Points on a hilly landscape, in no order, each with its height.
From any point a ball rolls to the lowest of the 2 points nearest to it. It stops when none of these is lower. Distance is the straight distance between rows; heights are no part of it.
Sanu height 566: [18, 20, -63, -11, 5, 9, -6, -29, 26, -5, -36, -42, 10, -8, -43, 44, -16, 21, 33, 62, 47, 15, 42, -25, 25, 11, 1]
febi height 486: [-7, 33, -20, 15, 10, -30, 9, 26, -55, 7, 21, -41, 31, -3, 23, -28, 17, 33, -37, -14, -48, -21, 8, 1, -18, -38, 30]
kima height 111: [-25, 0, -40, -32, 36, -33, -24, -23, -17, 1, -66, 26, -13, 29, 24, 46, 6, 55, 4, 15, 24, 16, 9, 15, 50, 25, 0]
pid height 276: [26, -35, 7, 11, 64, -1, 26, -8, 11, 34, 28, -14, -13, 31, 10, -28, 31, -9, -52, -36, -7, -18, -17, -20, -1, -24, -24]
mar height 364: [23, -45, -16, -2, 24, -7, -24, 32, -24, 39, -40, 14, -11, 33, 32, 40, 47, 67, -31, -23, -7, -2, 8, 35, 5, 4, 1]
Faruf height 179: [-20, -16, -22, -5, 5, -10, -62, -3, -43, 4, -67, 18, -17, -1, 33, 51, 43, 67, 30, 13, 20, 10, 1, 53, 55, 31, -16]
Vuda height 367: [14, -43, -23, 16, -8, 27, 7, 19, -37, 18, 58, -17, -3, 51, 18, -7, -4, -26, -21, -23, -40, -48, -22, -26, -17, -11, -16]
gov height 304: [-50, 51, 15, -14, -46, -24, 15, -3, -37, -25, 31, 7, 19, -29, -2, 8, -18, 0, 18, 22, 31, -46, -21, 8, -2, 35, -9]
tunom height 363: [19, -34, 45, 2, 3, 13, 6, 7, 37, -12, 12, 12, -2, 13, -44, -8, -1, -10, 13, -16, -15, 8, 0, 32, 7, -1, -14]
Sifim height 479: [43, 17, 5, 15, -2, -7, 40, 77, -10, 8, 41, -11, -1, -26, 4, -24, 29, -41, -10, -10, -66, 18, 39, -35, -21, -25, 38]
bem height 576: [-25, 20, -42, 27, 59, 26, -17, -10, 26, -28, -15, -66, 13, 36, -9, 50, 7, 9, -5, 45, 33, -28, 53, -20, 10, 45, -24]
nepe height 430: [13, 34, 18, -39, -4, -33, 9, 14, 35, 15, -47, 15, 3, -13, -11, 14, 14, -17, -41, 18, 16, 9, -11, 3, -14, -9, -16]
selo height 306: [-29, 7, -4, -4, 19, 21, -18, -8, -20, -53, 32, -8, -34, -6, -58, -17, -38, -67, 13, 35, 1, -25, -18, -41, 30, -15, 2]
mosen height 446: [-68, 40, 1, 20, 12, 22, -28, -9, -7, -65, 29, 33, 4, -31, -10, -26, -34, -18, 23, 19, 35, 0, -32, -16, 31, -37, -3]
vibaz height 443: [-6, -48, -19, 8, -5, 73, 26, 68, -7, -15, 40, -12, 28, -17, 35, -28, 9, -20, 2, -45, -45, 7, 15, -21, -32, 10, 28]
nis height 573: [-56, -36, -9, 39, 26, -7, -18, -42, 5, -10, -11, -30, 6, 57, 8, -12, -11, -11, 14, 15, -5, -38, -8, -1, 22, -7, 5]
mos height 524: [-30, 77, -37, -19, -46, -15, -19, -31, -13, 0, -41, 11, 29, -11, 10, 52, 34, 9, 22, 39, 41, -4, -13, 19, -1, 2, -26]
sizil height 338: [42, -25, 3, -34, 21, -22, -14, -25, 23, 18, 14, 54, -7, 35, 5, 27, -2, -10, -32, -27, -9, -22, 25, -14, 7, -2, -24]
reva height 409: [26, -29, 21, 12, -2, 31, 39, -18, 7, -8, 40, 12, 9, 31, 9, -16, 0, 17, 6, -39, -46, -19, 14, 18, -6, -17, -1]
Sariv height 300: [13, -40, -5, 25, 3, 39, -6, 2, -5, 10, 20, 21, -9, -7, -16, 2, 1, -41, -18, 1, -25, -57, -39, -43, -23, -24, -6]
mut height 439: [-9, 57, 5, -20, -4, 46, 14, -45, -10, -57, 21, 30, 10, -24, -28, -11, -29, -4, 19, 44, 31, 36, -20, -21, 1, 19, -27]
sifo height 581: [-46, 28, -10, -12, -7, -13, -14, -28, -35, -38, -27, -7, 39, 25, 6, 53, 46, 43, 34, 84, 64, 8, 24, 14, 21, 25, -16]
pafo height 328: [24, -59, 34, -11, 25, -30, -20, -9, -11, 52, -20, -13, -14, 31, 16, 6, 31, 28, -30, -43, -29, 2, 33, 46, -10, 18, -8]
sivep height 299: [-32, -1, -19, 10, -21, -14, 3, 45, -33, -17, 52, 24, 33, 26, 14, -14, 0, 9, 3, 11, 30, -17, -44, -13, -38, -31, 13]
tofip height 474: [19, -32, 22, -8, -3, -39, 15, -1, 76, 29, -10, 23, -18, 6, -7, -41, 5, 3, 8, -29, 58, -23, 51, -4, 9, 12, -27]
rivaf height 535: [22, 10, 19, 4, -8, 62, -11, 69, -24, -38, 57, 8, -14, -62, -18, -20, 21, -19, -22, -44, -44, 22, -10, -1, -11, -30, 14]
damas height 450: [-6, 31, -10, 18, -15, -10, 14, -6, 22, -31, -30, -21, -30, -1, -29, 17, -39, -17, 60, 13, 26, 15, 5, -15, -30, 41, -51]
pizaf height 529: [-24, 23, -42, 28, -11, -7, -1, 33, 6, 13, 11, -2, 37, -45, 32, 26, 22, 8, -2, -2, -19, -36, -30, 12, -27, -40, 12]
Nelet height 604: [-54, 2, 2, 34, 5, 13, -3, -14, 16, -40, -7, -13, -21, 20, -15, -37, -55, -5, 19, 13, 5, -4, -7, -10, 52, 5, 14]
misu height 307: [21, -13, 33, 21, -51, 3, 38, 21, 10, -18, 15, -28, 24, -4, -22, -22, 9, 10, 20, -5, -13, 26, -20, 34, 2, -15, 24]
dubif height 615: [-13, 9, 28, 11, -29, -8, -30, -36, -5, 5, -16, -1, 29, -8, 12, 0, -8, 22, -49, 39, 2, -24, 1, 5, 8, 5, 19]
mekur height 449: [-67, 69, -46, -20, 25, 29, -28, -24, 19, -51, 3, -12, 34, -9, -8, 8, -32, 10, 39, 50, 45, 1, 30, -10, 11, -8, -7]
rak height 426: [9, 12, -15, -31, -15, 8, 43, 77, -10, 1, 32, -22, 16, -24, 17, -14, -8, 5, -1, -31, -59, -6, -9, 19, -30, -14, 37]
nanu height 329: [-18, 44, -21, -39, -24, -16, 5, -36, -25, -21, -36, 2, 14, -6, -7, 10, -30, 3, 31, 37, 21, 30, 2, 4, 5, 29, 16]
dov height 644: [-21, 9, 49, 17, -12, 4, -4, -19, -24, 0, -26, -17, -10, -25, 2, -39, -17, -17, -6, 27, -13, -4, -10, -30, 4, -1, 40]
mef height 482: [-16, 27, 19, -16, -4, 56, 4, -11, 35, -34, 10, 17, -18, -44, -1, 3, -54, -25, 6, 11, 27, 48, -3, -12, 28, 32, -1]
kor height 494: [-38, 10, -24, 26, 17, -2, 10, -28, -3, -43, -18, -11, 5, 11, 2, 41, -9, -6, 40, 34, 35, -11, 0, 0, -25, 33, -45]
Devev height 539: [-46, 24, -22, -36, 19, 3, -8, -21, -17, -52, -27, -30, 22, 29, -4, 52, 2, 22, 56, 44, 32, 2, 31, 13, -11, 66, -16]
Sut height 406: [16, -25, 47, 27, 14, 3, 0, -14, 19, 39, -4, -15, -37, 23, 25, -57, -9, -12, -31, -34, -41, -24, 42, -14, 15, -1, 23]
Dofo height 397: [29, 12, -6, -10, -3, -19, -24, 11, -11, 14, -36, 23, 38, 0, 30, 43, 49, 42, -22, -34, 20, 1, 2, 43, -3, -1, 3]
fizi height 457: [19, -15, -33, -17, -3, -13, 6, 35, -42, 15, 36, -24, 70, -5, 8, 31, 51, 14, -25, -21, -22, -3, -3, 26, -28, 1, 15]
Zulo height 349: [23, 23, 41, -9, 20, -20, 2, -12, 1, -27, -10, 6, -42, -7, -55, -29, -12, -23, 0, -11, -26, -2, -12, -28, 3, -25, -14]
zed height 408: [31, -6, -4, 21, 0, -52, 8, 19, -23, 36, -1, -6, -10, 36, 1, 0, 14, 8, -18, -8, -19, 2, 3, -11, -22, -7, 19]
Bobu height 671: [-4, -12, 9, -36, 0, 0, 7, -33, 6, -3, -29, 1, 8, -5, -29, 6, -22, -21, -2, 58, -10, -5, -16, -19, 18, -16, 42]
bof height 561: [-42, 34, -12, -10, -52, -12, -39, -40, -12, 13, -23, -24, 59, -13, 4, 7, 12, 25, 18, 30, 48, 11, -40, 42, 8, -15, 5]
rume height 263: [1, -11, 29, -18, 35, 9, -4, 39, 6, 29, -4, -12, -24, -35, -8, -55, 17, -37, 15, -64, -57, 3, 9, -6, -30, -21, 31]
dinud height 344: [35, 7, 38, -15, -37, 20, -1, 41, 21, 38, -4, 12, -52, -66, -6, -54, 1, -21, 7, -29, 5, 23, 28, -33, -46, -6, 11]
nem height 673: [-21, 16, 23, -15, -24, 32, 0, -46, -1, -20, -32, -22, 1, -19, -18, -14, -39, 3, 6, 15, 33, -27, 22, -37, 13, 30, 13]
Kamom height 512: [23, 11, -13, 7, 10, 31, 1, -10, 46, -25, 38, 10, 3, -26, -32, -11, -54, -10, -21, 15, 64, 19, -6, -47, 42, 21, -9]
kos height 502: [2, -36, 13, -11, 26, -4, -1, -1, 65, 23, -13, -13, -32, 35, -14, -37, -16, -19, -14, -10, 39, -20, 31, -41, 9, 2, -20]
rapa height 52: [46, -45, -17, -23, 15, -21, -5, -21, 27, 55, -34, 16, -26, 3, -26, -17, -13, 18, -8, 5, -9, -1, -1, -7, -19, -26, -9]
zuvi height 318: [3, 24, 9, -33, -33, -48, 16, 2, -25, 9, 1, 15, 19, -1, 33, -16, 3, 5, 35, -37, -8, 23, 6, 4, -9, 13, 42]
ven height 549: [-7, -1, -51, -1, 35, -11, -29, -39, 16, -5, -12, 8, -15, 21, -13, 37, -9, -4, -21, 20, -26, -27, -38, 27, -5, -22, -31]
zudo height 356: [-7, -21, -9, 23, 21, 15, 0, 27, -31, -5, 62, 3, 17, -7, 16, -36, -2, -24, 25, -40, -30, 27, -37, -4, -26, -21, 46]
los height 451: [-14, 6, -18, 26, 31, -25, 3, 18, -36, 20, 33, -22, -7, 52, 15, -19, 2, 12, -35, 5, -44, -29, -22, -6, -7, -41, 36]
ruzuk height 425: [42, 23, -35, -5, -29, -27, -21, 14, -32, 44, -56, 22, -5, -2, 33, 43, 56, 48, 9, -14, 36, 26, -6, 16, 18, 6, -12]
rovak height 603: [-46, -8, 2, 14, 22, 49, 0, -26, 21, -46, 3, 13, -6, 11, 7, -29, -41, 3, -15, 33, -14, 12, -33, 11, 20, -30, 7]
kuzu height 523: [-15, -21, -17, 33, 25, 10, -35, -36, -13, 13, 11, -3, 4, 3, 23, 45, 18, 1, -29, 6, -24, -41, -27, 33, -9, -5, -19]
suted height 310: [-24, -14, 32, -30, 27, 44, -2, 32, -5, -21, 14, 23, -30, -22, 28, -36, -21, -22, -11, -58, -41, 3, -15, -8, -16, -9, 28]
bop height 459: [9, -15, 9, 17, -20, -4, 35, -14, -26, -21, 35, 15, 21, 34, 12, 12, 22, 24, 5, 27, -58, -5, 1, 40, -7, -21, 4]
zet height 77: [35, -20, 43, -5, -20, 38, 10, 53, 0, -42, 19, 37, -58, -8, -31, -32, -34, -9, 27, -38, -9, 32, -13, -18, 15, -14, 11]
mikiv height 534: [21, 22, -23, -2, -23, 23, 20, -36, 36, -16, -58, -24, 21, -11, -28, 5, -17, 15, -1, 52, 62, 30, 10, -39, 16, 9, -11]
Tus height 180: [-3, -30, -11, 7, 34, -47, -38, -34, -17, 31, -29, -9, -12, 43, 8, 21, -1, 39, -19, 10, 17, 16, 1, 26, 52, 7, 4]
lok height 506: [-18, -10, -35, 1, -6, 10, 40, 37, -30, 1, 85, 3, 21, 31, 7, 10, 1, 20, -8, 22, -47, -11, -18, 37, -17, -33, 25]
Sidak height 533: [-9, 12, -15, 11, -7, -75, -8, -5, -32, 0, -35, -25, -24, 24, -14, 47, 15, 6, -10, 42, 18, -5, -4, 7, -1, 30, -21]
ped height 663: [-35, -1, -9, -17, -18, -12, -10, -35, -40, 25, -22, 0, 17, 1, 29, 53, 13, 22, 5, 17, -21, 3, -2, 59, 10, 37, 2]
menif height 215: [21, -10, -10, -22, 15, -15, -13, -29, 34, 6, -49, 1, -15, 13, -25, 16, -8, 21, 22, 15, 23, -10, 75, -15, 13, 38, -29]
zere height 220: [-5, -43, -2, -11, 45, -14, -26, -24, -5, 22, -49, -21, -32, 60, -22, 54, 1, 0, -31, 13, 13, -3, 10, 4, 13, 35, -21]
lazat height 511: [45, 18, 7, 1, -5, 39, 31, 69, -23, -23, 33, -13, 7, -63, -1, -53, 41, -18, -1, -27, -31, 44, 7, -27, -28, -41, 21]
bonel height 390: [-61, 51, -14, -5, 26, 7, -27, 2, -2, -70, 24, -4, 5, -15, -29, -4, -33, -42, 36, 66, 40, -1, 3, -30, 22, 4, -3]
san height 365: [11, -5, 30, -23, 0, -23, 7, -10, 19, 36, -15, 26, -25, 4, 8, -8, -21, -16, 19, -18, -16, 31, 33, -5, 3, 24, 28]
Fibib height 614: [8, -4, -10, -4, -21, 2, -22, -41, 16, 17, -43, -18, 22, 8, -6, 30, 16, 29, -8, 23, 66, 60, -4, 21, 21, 46, -17]
kigep height 601: [-21, -44, 9, 4, 14, -19, 10, -18, 5, 27, -15, -15, -9, 66, 26, 12, 20, -18, -4, -12, -28, -51, 15, 9, 23, 12, 13]
vasu height 452: [27, -15, -9, -30, -18, -23, -7, -5, 31, 57, -80, 18, -4, -22, 12, 27, 56, 27, 21, -16, 30, 8, 15, 37, 15, 18, -35]
bipab height 120: [-4, -26, 29, 21, 4, 43, 37, 17, 24, -50, 28, 15, -42, 0, -21, -34, -24, -12, 11, -23, 29, 21, 0, -31, 53, 6, -14]
Kuvu height 242: [6, 30, 38, -3, -73, 24, 21, 12, -9, -24, 7, -7, -7, -15, -6, -39, -20, 5, 31, -16, 6, 35, -20, 19, -3, 9, 1]
lita height 666: [25, 17, -4, 3, -55, -10, 28, 45, 30, 37, -25, -17, 12, -17, 34, 20, 27, 24, -11, -17, 1, 41, 18, 26, -22, 7, 15]
buki height 417: [30, -11, -5, 4, -4, -13, -9, 12, 22, 22, 11, 32, 45, -20, 24, -6, 26, 2, -13, -42, 31, 8, -3, -23, -25, -9, 5]
tedos height 536: [-44, -13, -34, 27, 43, -6, 7, -29, 6, -33, -14, -51, 11, 34, -22, 18, -18, -9, 30, 39, 29, -51, 10, -32, 6, 21, -25]
tos height 704: [-14, 4, -6, 12, -39, 14, 18, 23, -14, 24, -21, -51, 51, -18, 35, -13, 19, 38, 0, 10, -40, -6, 19, 29, -22, -21, 57]
zepab height 400: [6, -39, -8, 27, -22, 48, 8, 28, -13, -12, 55, -9, 45, -32, 6, -16, 15, -14, 39, -23, -25, -13, -10, -16, -18, -29, 43]
guv height 492: [15, 11, 14, 4, -31, -45, -5, -10, -3, -9, -57, -4, -33, 12, -19, 34, -14, -2, 32, 5, 6, 17, 12, -6, -44, 18, -15]
Zorer height 309: [22, -41, 24, 4, 23, 17, -28, 17, -4, 43, 31, -31, -7, -9, 0, -25, 0, -42, -9, -35, -42, 18, -33, -9, -36, -9, 33]
Mifed height 684: [-6, -1, -8, -17, -6, -10, 16, -13, -27, 29, -24, -7, 8, -8, 53, 16, 12, 38, -10, -9, -53, -3, 28, 38, -36, 4, 32]
gib height 212: [22, -36, -1, -2, 10, 20, 30, 61, 18, 51, 31, -19, -44, -31, 10, -63, 19, -19, 26, -60, -21, 5, 28, -29, -28, -26, 6]
lepot height 483: [0, 27, -22, -41, -20, -28, -25, -39, -7, 19, -89, -5, 17, -10, 1, 46, 43, 4, 42, 1, 29, -2, 7, 7, 15, 32, -27]
debad height 142: [25, -20, 4, -24, 9, -9, 40, 30, 43, 38, -10, 19, -32, -20, -7, -38, -1, 5, 14, -39, -10, -12, -3, -11, -39, -32, -20]
durad height 498: [28, -7, 31, 1, -2, -3, 10, 45, 12, -14, 43, 49, -10, 12, 13, -15, -4, -29, -11, -39, -49, 5, 32, -6, 31, -8, 24]
Zite height 366: [15, -29, 36, -31, 28, 4, 13, 9, 7, 55, -14, -17, -36, 18, 26, -30, 9, 15, -40, -39, -48, -14, 43, 9, -49, 13, 5]
zek height 584: [-27, -9, 3, 17, -11, -6, -13, -22, -21, 24, 42, -6, 34, 3, 1, 19, 0, 6, -46, 68, 4, -35, -23, 10, 25, -21, 28]
Divor height 500: [-24, 42, -35, -5, 1, 40, -19, -31, 34, -43, -48, -13, 23, -27, 1, 17, -25, 20, -13, 40, 54, 5, 6, -23, -8, 14, -27]
bavod height 563: [32, -13, 0, 7, -5, -32, 3, 11, -26, 4, -38, 4, -23, 44, -20, 41, 23, 54, -16, -3, 26, -14, 10, 8, -15, 31, -44]
Bobot height 643: [-52, -1, -4, -2, 5, -7, -46, -17, -22, -7, 8, 6, 21, 28, 25, 34, 2, 19, -14, 39, 9, 19, -13, 58, -10, 16, 16]
fefi height 654: [8, 16, 8, 34, 32, 6, -13, -34, 31, -9, -11, -10, 4, -20, 5, 11, -22, -10, -46, 5, 22, 25, -12, 4, 3, 8, -44]
Fugif height 199: [-33, 10, 20, 19, -9, -31, -2, 15, -37, -20, 53, -13, 1, 17, -28, -9, -13, -5, -5, 20, 15, -49, -31, 9, -6, -5, -10]
rudel height 586: [6, 8, -20, 9, -49, 7, -6, -41, -13, 18, 11, -4, 70, -21, 17, -8, 23, 42, 17, -7, 35, 6, -25, 23, 3, -37, 11]
kof height 634: [3, 32, 17, 15, -32, 22, 18, -25, 14, 8, -23, 1, 19, -17, 20, 17, 1, 19, -32, 7, 46, 44, -15, 23, -3, 27, -12]
Vonuf height 382: [-40, 59, -2, -24, -10, -5, -1, -43, -26, -27, 32, 24, 25, -13, 10, 10, -18, -1, 16, 67, 38, 10, -9, 9, 12, 7, -16]
roto height 560: [32, -8, 28, 36, 4, 33, -10, 58, -21, -41, 55, -7, -24, 1, -26, -18, 3, -17, -26, -43, -51, -6, -17, -4, -38, -33, -6]
Kulun height 616: [-59, -15, -32, -10, 10, 5, -64, -29, -29, -22, -28, -5, 15, 38, 0, 55, 6, 30, 28, 75, 35, -7, -6, 24, 21, 12, -13]
varo height 211: [13, -47, 11, 28, 33, 33, 13, 13, 11, 20, 34, -11, -17, 9, 13, -46, 42, -45, -1, -35, -51, -30, -2, -23, 10, -44, 5]
zedat height 651: [20, -10, -1, -3, -44, -4, 26, 13, 29, 23, -1, 15, 3, 1, 28, 33, -10, 22, -24, -19, 26, 33, -9, 34, -22, 49, -14]
puv height 415: [21, -43, -24, 7, 6, 10, 16, 34, -46, 21, 57, -41, 39, 38, 4, 1, 23, 13, -24, -23, -37, -34, 4, -6, -36, 4, 20]
zat height 362: [-8, -9, -28, 10, -13, -31, 16, -7, -25, -2, 4, 20, 1, 22, -8, 7, -8, 30, 7, 15, 18, 6, -30, 3, -33, -8, 13]
Geno height 298: [25, 20, 63, -4, -3, 14, -25, 14, 6, -1, -17, 42, -45, -49, -30, -29, -4, -41, 4, -24, -4, 9, 4, -39, -18, -3, -20]
lol height 405: [2, -20, 7, 16, 3, -6, 19, -16, 31, -18, 12, -7, -29, 3, -29, 4, -28, -30, 29, 0, -1, -4, -9, 3, 1, 28, -45]
bobo height 552: [-2, -25, -24, 44, -10, -9, -49, -22, -9, 35, 25, -7, 9, 42, -10, 36, -20, 3, -21, 27, -10, -44, -18, 19, 36, 1, -1]
Reret height 376: [-14, 27, 5, -8, -49, -3, 35, 47, -30, -15, 29, -7, 36, -38, 39, -10, 16, -22, 53, -32, -41, 9, -4, 11, -19, 5, 41]
domu height 138: [27, -23, -23, -38, 29, -40, -19, -12, 24, 40, -49, -1, -51, 17, -29, 27, -16, 5, 1, -4, 18, -4, 28, -5, -12, 15, -31]
nole height 672: [-5, 30, -14, 55, 27, -17, 19, -42, 32, -23, -3, -31, -6, -9, -21, 3, -25, -5, -3, 24, 46, 38, 11, -10, 35, 9, -50]
zenus height 165: [12, -11, 27, 3, -62, 21, 10, 14, -47, -31, 27, 15, -37, -34, -26, -39, -29, -2, 30, -11, 1, 31, -34, -23, -3, -13, 17]
binu height 521: [-4, 50, -9, 17, -42, -8, 17, 9, -50, -4, 39, -12, 19, -26, 3, -39, 2, 32, 2, 11, -29, -5, -7, 22, -5, -46, 29]
nadeb height 402: [17, -29, 50, 3, 25, -1, 10, -2, 26, 32, 20, -4, -60, -15, -8, -51, -30, -35, 5, -21, -18, 12, 26, -5, 31, 3, -2]
Kadip height 219: [-20, -26, 32, 5, 6, 39, -11, 1, 0, -28, 2, 31, -45, -18, -19, -8, -13, -66, 1, 8, 2, -28, -26, -43, 16, 1, -4]
lesos height 499: [1, 20, 7, 18, -10, -12, 17, 18, 3, -14, 26, 35, -9, -45, 15, -23, -4, -17, 21, -35, -11, 15, -8, -18, 25, -24, 14]
Kiz height 391: [20, 32, 23, -16, 19, -17, -5, 6, 39, -4, -30, -15, -27, -26, -53, -14, -16, -35, -24, 23, 16, 14, -21, -14, 18, -5, -8]
Napan height 444: [50, 3, 2, 10, -13, -32, 27, 39, -22, 47, 13, -18, 16, -12, 3, -17, 23, 2, -7, -16, -35, 35, 49, -25, -6, -8, 45]
gul height 528: [6, -22, 5, -24, 35, 17, -17, -19, 73, 27, 3, -12, -32, 26, -40, -19, -38, -31, -16, -11, -8, -34, 22, 8, 32, 11, -45]
bom height 577: [-29, 24, 3, -11, 23, 14, -14, -13, 0, -26, -6, 17, -20, 19, 0, -2, -26, -12, -13, 18, -40, -29, -22, 21, -6, -20, 2]
nugig height 463: [20, 19, -2, -8, -13, 24, 29, 47, -11, -22, 42, 38, 15, -18, 33, -8, 3, 16, -26, -32, -54, -7, 27, 7, -18, -21, 35]
Buvin height 122: [24, -25, 36, 23, 12, 39, -18, 22, 15, -8, 34, 38, -47, -3, -17, -36, 14, -66, 7, -21, -33, -31, -5, -45, 42, -42, -7]
nezer height 384: [44, 22, 25, 4, -23, 11, 0, 26, 31, 36, -6, 44, 10, -40, 29, -5, 11, -28, -4, -31, 17, 38, 12, -33, -44, 7, 13]
giz height 324: [11, -12, 46, 14, 36, -13, 19, 48, 24, 16, 17, -17, 2, 24, 5, -31, 21, -14, -39, -41, -12, -15, -7, 15, -26, -9, 0]
bev height 285: [5, 0, -27, -17, 5, -5, -5, -41, 23, -14, -18, 38, 4, 13, 9, 44, -10, 8, -5, 6, 15, -17, 29, 0, 22, 21, -24]
vubo height 595: [18, 0, -54, 0, 20, -6, -22, -28, -1, -4, -42, -24, 13, 11, -22, 57, 26, 36, 12, 56, 67, 63, 10, 4, 53, 21, -27]
bif height 320: [23, -36, -10, -7, 60, -9, 3, -42, 8, 15, 15, 26, -6, 61, 5, -3, 12, -11, -42, -22, 21, -19, -2, -5, 28, -2, -48]
refi height 469: [-16, 47, -7, -10, 1, -43, 19, 15, 20, 7, -21, 30, 14, -41, 14, -1, -12, -33, 10, -5, 9, 0, -42, -6, -6, -12, 18]
Zerez height 447: [11, -12, 17, -2, 6, -10, 25, -13, 60, -4, -20, 36, 17, -11, 18, -17, 13, 5, -10, -48, 38, 16, 20, -4, -7, 3, -22]
toz height 264: [12, 45, -6, -46, -33, -36, 20, -53, -21, 0, 9, 18, 8, -11, -5, -9, -20, 12, 32, -17, -10, 32, -22, 22, 24, 16, 4]
meda height 495: [5, -17, -6, 10, 14, -2, -17, 20, -6, -2, 35, 0, 36, -13, 14, 24, 10, -18, -25, -26, -36, -29, -38, 30, -22, -5, -5]

Call two points neighbours if one is among the 2 nearest of the other. Go from one point of each pair to the other, from neighbour to neighbour, staying as low as possible. Name the highest point that can't be avoided.
rapa and kima | zere
pafo and toz | Sut
toz and Geno | lesos
Fugif and toz | Vonuf

Where does a ball stop that starts at each point below?
zedat | bonel
bof | pafo
fefi | bonel
